Points on a hilly landscape, in no order, each with its height.
A climber steps from a point to the highest of its 2 nearest points, and stops where none of them is higher. Distance is the straight distance between rows; heights are no part of it.
K655: [177 104 133 166 112 109  95 118 120 125  65 136  74 151 104 143 126  86
 167 119 102 174 125 163 107]  height 2.97
K395: [114 187 101  86 219 126 145 103 124 190  87 160  80 159 108 104 147 129
 175 101 139 122 101 138 135]  height 0.46
K51: [158 149 133  90 116 111 126 126  73 131 194 110 147 104 108 152 126  73
  42 174 122 140 113  99 119]  height 0.57
K748: [162 144 156 114 157 124 133 130 109 147  84 156 137 107  83 181 175 106
 162 135  72 124 119 185 117]  height 2.44
K988: [103 150  97 115 217 127 204 138 102 129  78 163 119 127 124 119 118 149
 180 125 171 125 109 135 171]  height 0.73
K556: [ 61  90 141 106  95 174 104 165 134 155  99 125 129 159 100  92  70 192
 124 141 139 114 180 135 129]  height 4.91
K875: [104 146  89  88  79 167 117 104  86 108 130 127 203 140 141 141  85 140
 136  87 100 142 154 118 110]  height 2.55
K231: [112  90 142 140 133  95 157 154 173 123 183 125 101 109 126 134 169 203
 123 188 158 146 144 115 108]  height 2.58
K239: [144 129 141 135 151 106 140  90 159 139 122 132  70 129 180  95 112  98
 137 120 157 144 141 107 126]  height 4.01
K896: [122 116 119 122 166 157 168 135 142 118  90 115 137 141 128 161  71 113
 135 109 148 114  96 161 159]  height 5.36
K215: [103 148 140 163 124  74  79 119 150  87 163 112 106 118 152 111 142 132
  87 162 153 165 100  64 110]  height 2.77
K945: [142 127 160 177  58 132 129 126 164 138 110 149  86 159 131 174 120 119
  72 142 163 207 116 151  91]  height 4.07
K632: [127 147 133 114 233  97 155 181 116 125 133 138 125 134 108 124 139 134
 148 184 167 110 103 156 127]  height 5.58
K203: [123 137 110 110 161 106  64 161 101 105 168 123 179 130 106 114 130 124
 132 139 106 153 111 137  80]  height 3.65
K145: [150 121  99 193 127 140  94 154 134 129 127 111  97 153 108 120 164 140
 165 151 142 148 123 147 122]  height 1.53
K109: [152 112  95 143  84 162 108 139 167 140 178 139 120 143 125 161 127 148
  73  94 152 150  92 153 107]  height 6.32
K735: [160 165 107 150 169 118 115 105 123 105 126 122 140 123 129 156 192 117
 154  97 100 110  88 122 125]  height 4.36
K252: [149 106 146 130 151 157 173 118 170 143 177 108 131 116 159 133 107 164
  93 113 178  60 151 119 136]  height 4.95
K10: [151 139 127  97 137 118 147  87  65 145 139 103 143 120 108 150 149 158
 144 124 112 101 167 114 125]  height 1.09
K843: [125 161 136  83 118 115 123 125 103 110 159 105 213 119 131 149 141 125
  78 142 108 127 110 100 115]  height 1.02
K78: [111  72 177  98 161 121 148 145 153 126  92 172 120 112 118 125  89 140
 161 112 108  88 155 153 148]  height 5.77
K142: [ 61  67 150 118  79 152 122 139 167 126 112 179 125 154 115 128  91 203
 131 120 142 148 142 155 102]  height 4.57
K383: [146 120 129  89  89 116 144 130  89 170 150 119 130  85 166  95 110  51
  95 145  91 100 186  81 145]  height 1.50
K991: [158 129 102 103 165 100 175  89  61 155 108 141  89 112  99 122 151 156
 186 100 126  92 151  99 163]  height 0.96
K600: [116 105 133 117 112 175 116 123 128 114  74 140 140 149 103 151  79 140
 150  87 100 125 105 181 156]  height 4.67
K954: [ 85 123 123 122 102 167 142 146 111 127 151 103 190 110 162 100 125 118
 134 173 129 104 185  98 149]  height 2.11
K957: [133 154 100 132 130 106 175 154 142  79 122  91 134 133  93 136 138  97
 143 134 132 131  58 112 200]  height 4.08
K808: [145 128 150 171  77 141  81 148 132 134 101 106 137 149 100 111 160 113
 130 162 108 151 141 132 143]  height 1.40
K709: [155 139 118 140 130 104 128  76 110 116  87 105  49 143 145 113  92  92
 160  81 133 153 127 113 150]  height 3.56
K394: [118 151 132 116 130 158 148 105 160 143 166 130 169 108 179 139 159 131
 107 117 135  89 157 117 108]  height 4.29
K105: [117 170  63 108 232  90 108 113 105 172 121 167 101 139  99 103 169 179
 167  89 140 138  95 118  99]  height 0.35
K564: [126 143 153 163 141 109 102  75 132  90  91 113 123 165 134 143 111 167
 116  94 157 133 139 122  92]  height 2.88
K952: [118 193  88 137 217  94 159 106 103 131  92 159  74 133 140 102 162 126
 176 118 170 154  75 120 157]  height 0.58
K369: [160  98 138 169 170  67 126 116 177 103 123 171  59 108 166 143 114  86
 145 133 158 154 145 135  82]  height 3.20
K29: [146 149  93 103 185  89 124 136 113 140 171 112 151  86 115  89 200 116
 141 134 107  90  88  86 146]  height 1.61
K619: [136 126 112 101 110 131 183 100 145 113 104 113  87 118 152 127 100  78
 149  95 115 126  91 115 190]  height 3.19
K602: [128 145 152 153  99  88  46 110 133 118 146 110 151 125 158 119 130 127
  62 128 123 143 130  85  69]  height 3.31
K416: [149 113 100 163  69 139  47 145 118 127 152 119 151 114 167  97 100  91
  33 123 136 139 155  83  86]  height 2.61
K86: [173  91 175 126 122 109 143 100 134 141  78 146  80 114 106 142  90 109
 146  85  89  93 139 170 147]  height 4.71
K985: [137 180 130 114 164 132 103 107  89 146  97 157 152 171 110 184 162 107
 148 126  97 167 111 175  77]  height 2.12
K188: [170 154  95  89 158 120 114 121 104 155 185 105 104  86 129  88 159  48
 123 131 110 107 108  77 147]  height 1.81
K720: [121 113 156 164  87 141 122  99 165 118 112 119 127 133 153 144 110 150
 107  90 133 117 134 139 129]  height 3.26
K72: [150 112 125 121  68 166 122 151 166 139 137 162 153 104 116 172 114 111
  89  79  86 150 108 189 117]  height 8.21
K967: [131 172  93 154  87 193 147  85 140 118 136 118 143 162 152 203 140 139
 120  85 146 162  95 124 122]  height 4.56
K747: [ 96  84 198 120  89 119 142 168 133 126 108 123 142 145  66 118 117 203
 126 191 114 106 186 157 128]  height 5.34
K590: [164 109 140 147  92 118  76 141 167 161 147 105  78 143  94 131 120 132
  51 122 126 144  93 138 107]  height 5.06
K49: [131 134 109 127 198 144 159  98 105 120  60 162 115 139 118 128 136 149
 203  81 123  93 127 132 165]  height 0.85
K570: [100 113 132 116 198 108 178 149 107 109 150 119 146 121 101 124 131 199
 138 157 170 106 127 132 150]  height 6.74
K722: [144 139 154 123 104 128 144 112 102 154 129 102 101 145 116 130 165 120
 124 163 129 144 147 117 138]  height 1.25
K934: [110 112 125 104  94 186 137 146 176 165 127 163 121 118 173 123 113 110
 130 114 111 122 117 149 147]  height 6.73
K820: [131 152 123 103 206  57 115  90 145 115 137 139  96 125 117  97 191 181
 144  94 126 133  84 100 113]  height 0.23
K113: [ 98  67 186 126  94 142 185 133 172 119 103 167 114  77 153 122  81 162
 161 117 114  80 174 143 165]  height 7.01
K426: [115 121 167 139 177 144 146 160 111 142 121 129 166 150 133 113 144 142
 141 177 151  94 182 136 103]  height 5.41
K207: [180 149 127 153 114 116 115  74 157 109 160 124 160  80 151 163 182 112
 107  78  93  86 103  85 140]  height 4.02
K716: [ 97 152 165  88 144 123 117 120 120 112 151  90 193 129 118  98 126 192
 108 135 126  89 134 102 120]  height 1.30
K897: [124 133 135 120 144 124  68 148 131 106 107 123 166 160 101 137 129 129
 138 110 101 126 101 172 115]  height 4.14
K800: [109 124 127  68 173 185 150 113 145 128 113 135 156 134 112 129  80 184
 141  90 121  56 126 141 165]  height 6.86
K685: [166 120 140 188 130 137 136 115 114 124  83 143 132 132 113 161 163 100
 194 106 104 141 138 171 118]  height 2.69
K15: [129 143 103  84 173 113 119 154 129 129 184 126 116 109 154 107 130  59
 107 144 130 140  69 130 120]  height 2.18
K469: [ 90  66 144 110  56 153 118 145 174 172 115 182  92 108 116 116  98 187
 117 109 106 112 199 162 109]  height 5.32
K838: [ 98  84 135 193 115 126  94 154 120 102 123 120 147 145 102  96 121 189
 151 167 148 136 181 123  82]  height 5.56
K58: [153 157 109 133 186 103 128 188 131 101 141  84 114 136 101 110 141  87
 130 172 163 137  72 135 165]  height 4.64
K24: [119 133 125 121 116 120 173 100  68 138 143  98 141  99 175 100 110 105
 134 159 124 110 205  93 139]  height 1.88
K233: [146 153 123 158  91 168 127  83 111 155 132 130 108 176 146 184 115 127
  89 124 162 168 140 135  91]  height 5.10
K269: [114 134 147 142 202 135 129 145 144 161 115 130 113 146 162  99 109  94
 159 177 174 117 167 142 102]  height 4.73
K465: [178 134 119 172  92 121 104 140 133 124 108 123  57 139 117 132 124  47
 114 132 111 176  88 143 168]  height 3.43
K359: [131 107 111 105 169  87 183 116  74  77 122 135 152  99 113 153  95 175
 149  94 147 109 118 140 146]  height 5.55
K563: [ 97  74 176 115 114  86 125 164 204 139 158 128 100 111 112  86 136 171
 101 164 138 125 133 120  99]  height 2.19
K647: [ 61 129 122  68  98 161 126 154 156 140 123 118 153 138 139 101  76 150
 114 128 134 131 114 139 145]  height 5.66
K278: [ 87 104 109  89 133 135 139 122 107  82 128 123 173 107 117 128  84 171
 151  99 114  80 150 128 150]  height 6.07
K28: [ 83 147 105 100 130 168 109 120 113 133 107 158 169 156 172 134  81 121
 126 101 138 162 139 149  79]  height 2.23
K330: [137 128 158 125  77 114 143  81 176 144 171 138 130  94 165 146 170 137
  92 105  93  92 135 100 135]  height 3.79
K828: [ 89 119 102 151  91 160  86 148 143 107  79 162 160 152 152 122  99 104
 164 104 113 178 126 157 102]  height 1.93
K225: [138 149  95 105 149 118 164  96  93 102 116 134 166 113 138 154 127 109
 160  84 102 137 105 133 146]  height 4.74
K189: [151 153 129 161  97 125  78 130 129 131 188  89  80 147  97 105 165 100
  74 167 136 130 104  57 144]  height 1.90
K277: [212  98 130 164  83 132 103 157 149 163 145  96  66 115  92 114 116  78
  79 119 121 116 108 140 160]  height 4.10
K146: [138 125 121 147 141 128 177 141 107 151 109 161 110 112 167 134 155  53
 179 154 140 159 147 144 143]  height 3.74
K889: [154 128 116 121 166 174 170 119 153 124 112  99 132 163  91 127 111 134
 137 102 144  53 106 149 178]  height 6.14
K130: [126 143 121 161 165 151 142 160 133 133  64 134 103 164 155 131 113  69
 184 149 158 147 128 154 134]  height 4.18
K858: [162 117 124 136  81 121 138 129  70 167 187 131 117  80 147 140 138  58
  69 176 120 142 170  87 144]  height 1.06
K565: [111 129  82  98  81 154  91 124  58 127 160 105 140 128 157 102  91  91
 117 113 114 149 156  93 124]  height 2.87
K803: [107  86 140 118  26 158 120 144 172 165 117 200 120  91 128 148 128 157
  88  99  83 144 143 184 106]  height 6.35
K444: [115  88 169 166 141 133 131 162 131 124 116 129 159 149 106 148 115 207
 131 177 156 100 194 168  77]  height 6.28
K468: [104 159 104  69 126 126  59 142  73 152 152 106 158 125 120  93 134  92
 133 150  99 145 143  89 109]  height 3.21
K984: [117 114 171 148 141  81  77 140 135 103 109 124 111 143 129  77 107 134
 138 185 152 146 178 110  61]  height 4.81
K85: [113 114 104 153 113 153 114 169  89  76  62 136 207 121 126 129 116  92
 176 119 103 146 140 167 134]  height 1.71
K33: [130  86 149 140 131 165 195 141 155 140 143 128 139  88 155 146  84 144
 129 145 140  64 173 159 158]  height 5.83
K147: [149 131 177 160 150  94  72 115 142 145 129 128 123 135 171 106 152 116
  93 151 129 132 172 117  60]  height 3.99
K73: [126 145 160 141 154 124 106  99 122 133  87 159 137 181 127 170 131 157
 146 131 128 160 156 174  59]  height 2.42
K548: [159 125 121 211 127  91  64 145 153 115 162  99  70 132  99 104 181 118
 125 161 146 137  93 114 122]  height 1.67
K746: [152 151  61 135  40 183 148  92 139 123 160 130 134 112 159 179 123  95
  97  78 117 154 109  95 151]  height 4.12
K331: [133 144 120 102 163 114 161 139 122 119 157 109 106 108 164  97  90  63
 124 112 151 114  98 106 182]  height 2.71
K837: [100 128 111 128  62 144 121 143  78 116 106 118 201 112 131 131 134 143
 154 146  92 139 190 107 141]  height 2.31
K325: [138 156 158 157 101  84 118 103 134  93 163  85  95 132 134 136 135  98
  47 169 147 156  86  62 157]  height 2.29
K74: [ 98 150 109  98 156 123 139 144 129 106 150  92 188 124 102  72 180 172
 153 139 112  84  87 104 154]  height 1.47
K235: [106 140  98 132  79 133 176 142 155 105 127 114 117 138  99 134 153 167
 159 118 135 151  59 114 185]  height 3.75
K501: [100 136 120 112  91 138 146 156 121 119 164 109 144 156  97 143 148 156
  94 147 143 168  76 137 139]  height 3.38
K617: [103 115 145 100  92  94 162 135 146 125 197 132 132 105 112 147 186 182
 107 155 116 146  90 113 127]  height 2.94

For each start below, name the point where the climber stops.
K748 | K72
K563 | K570
K565 | K800
K105 | K444
K722 | K444
K231 | K570
K843 | K239
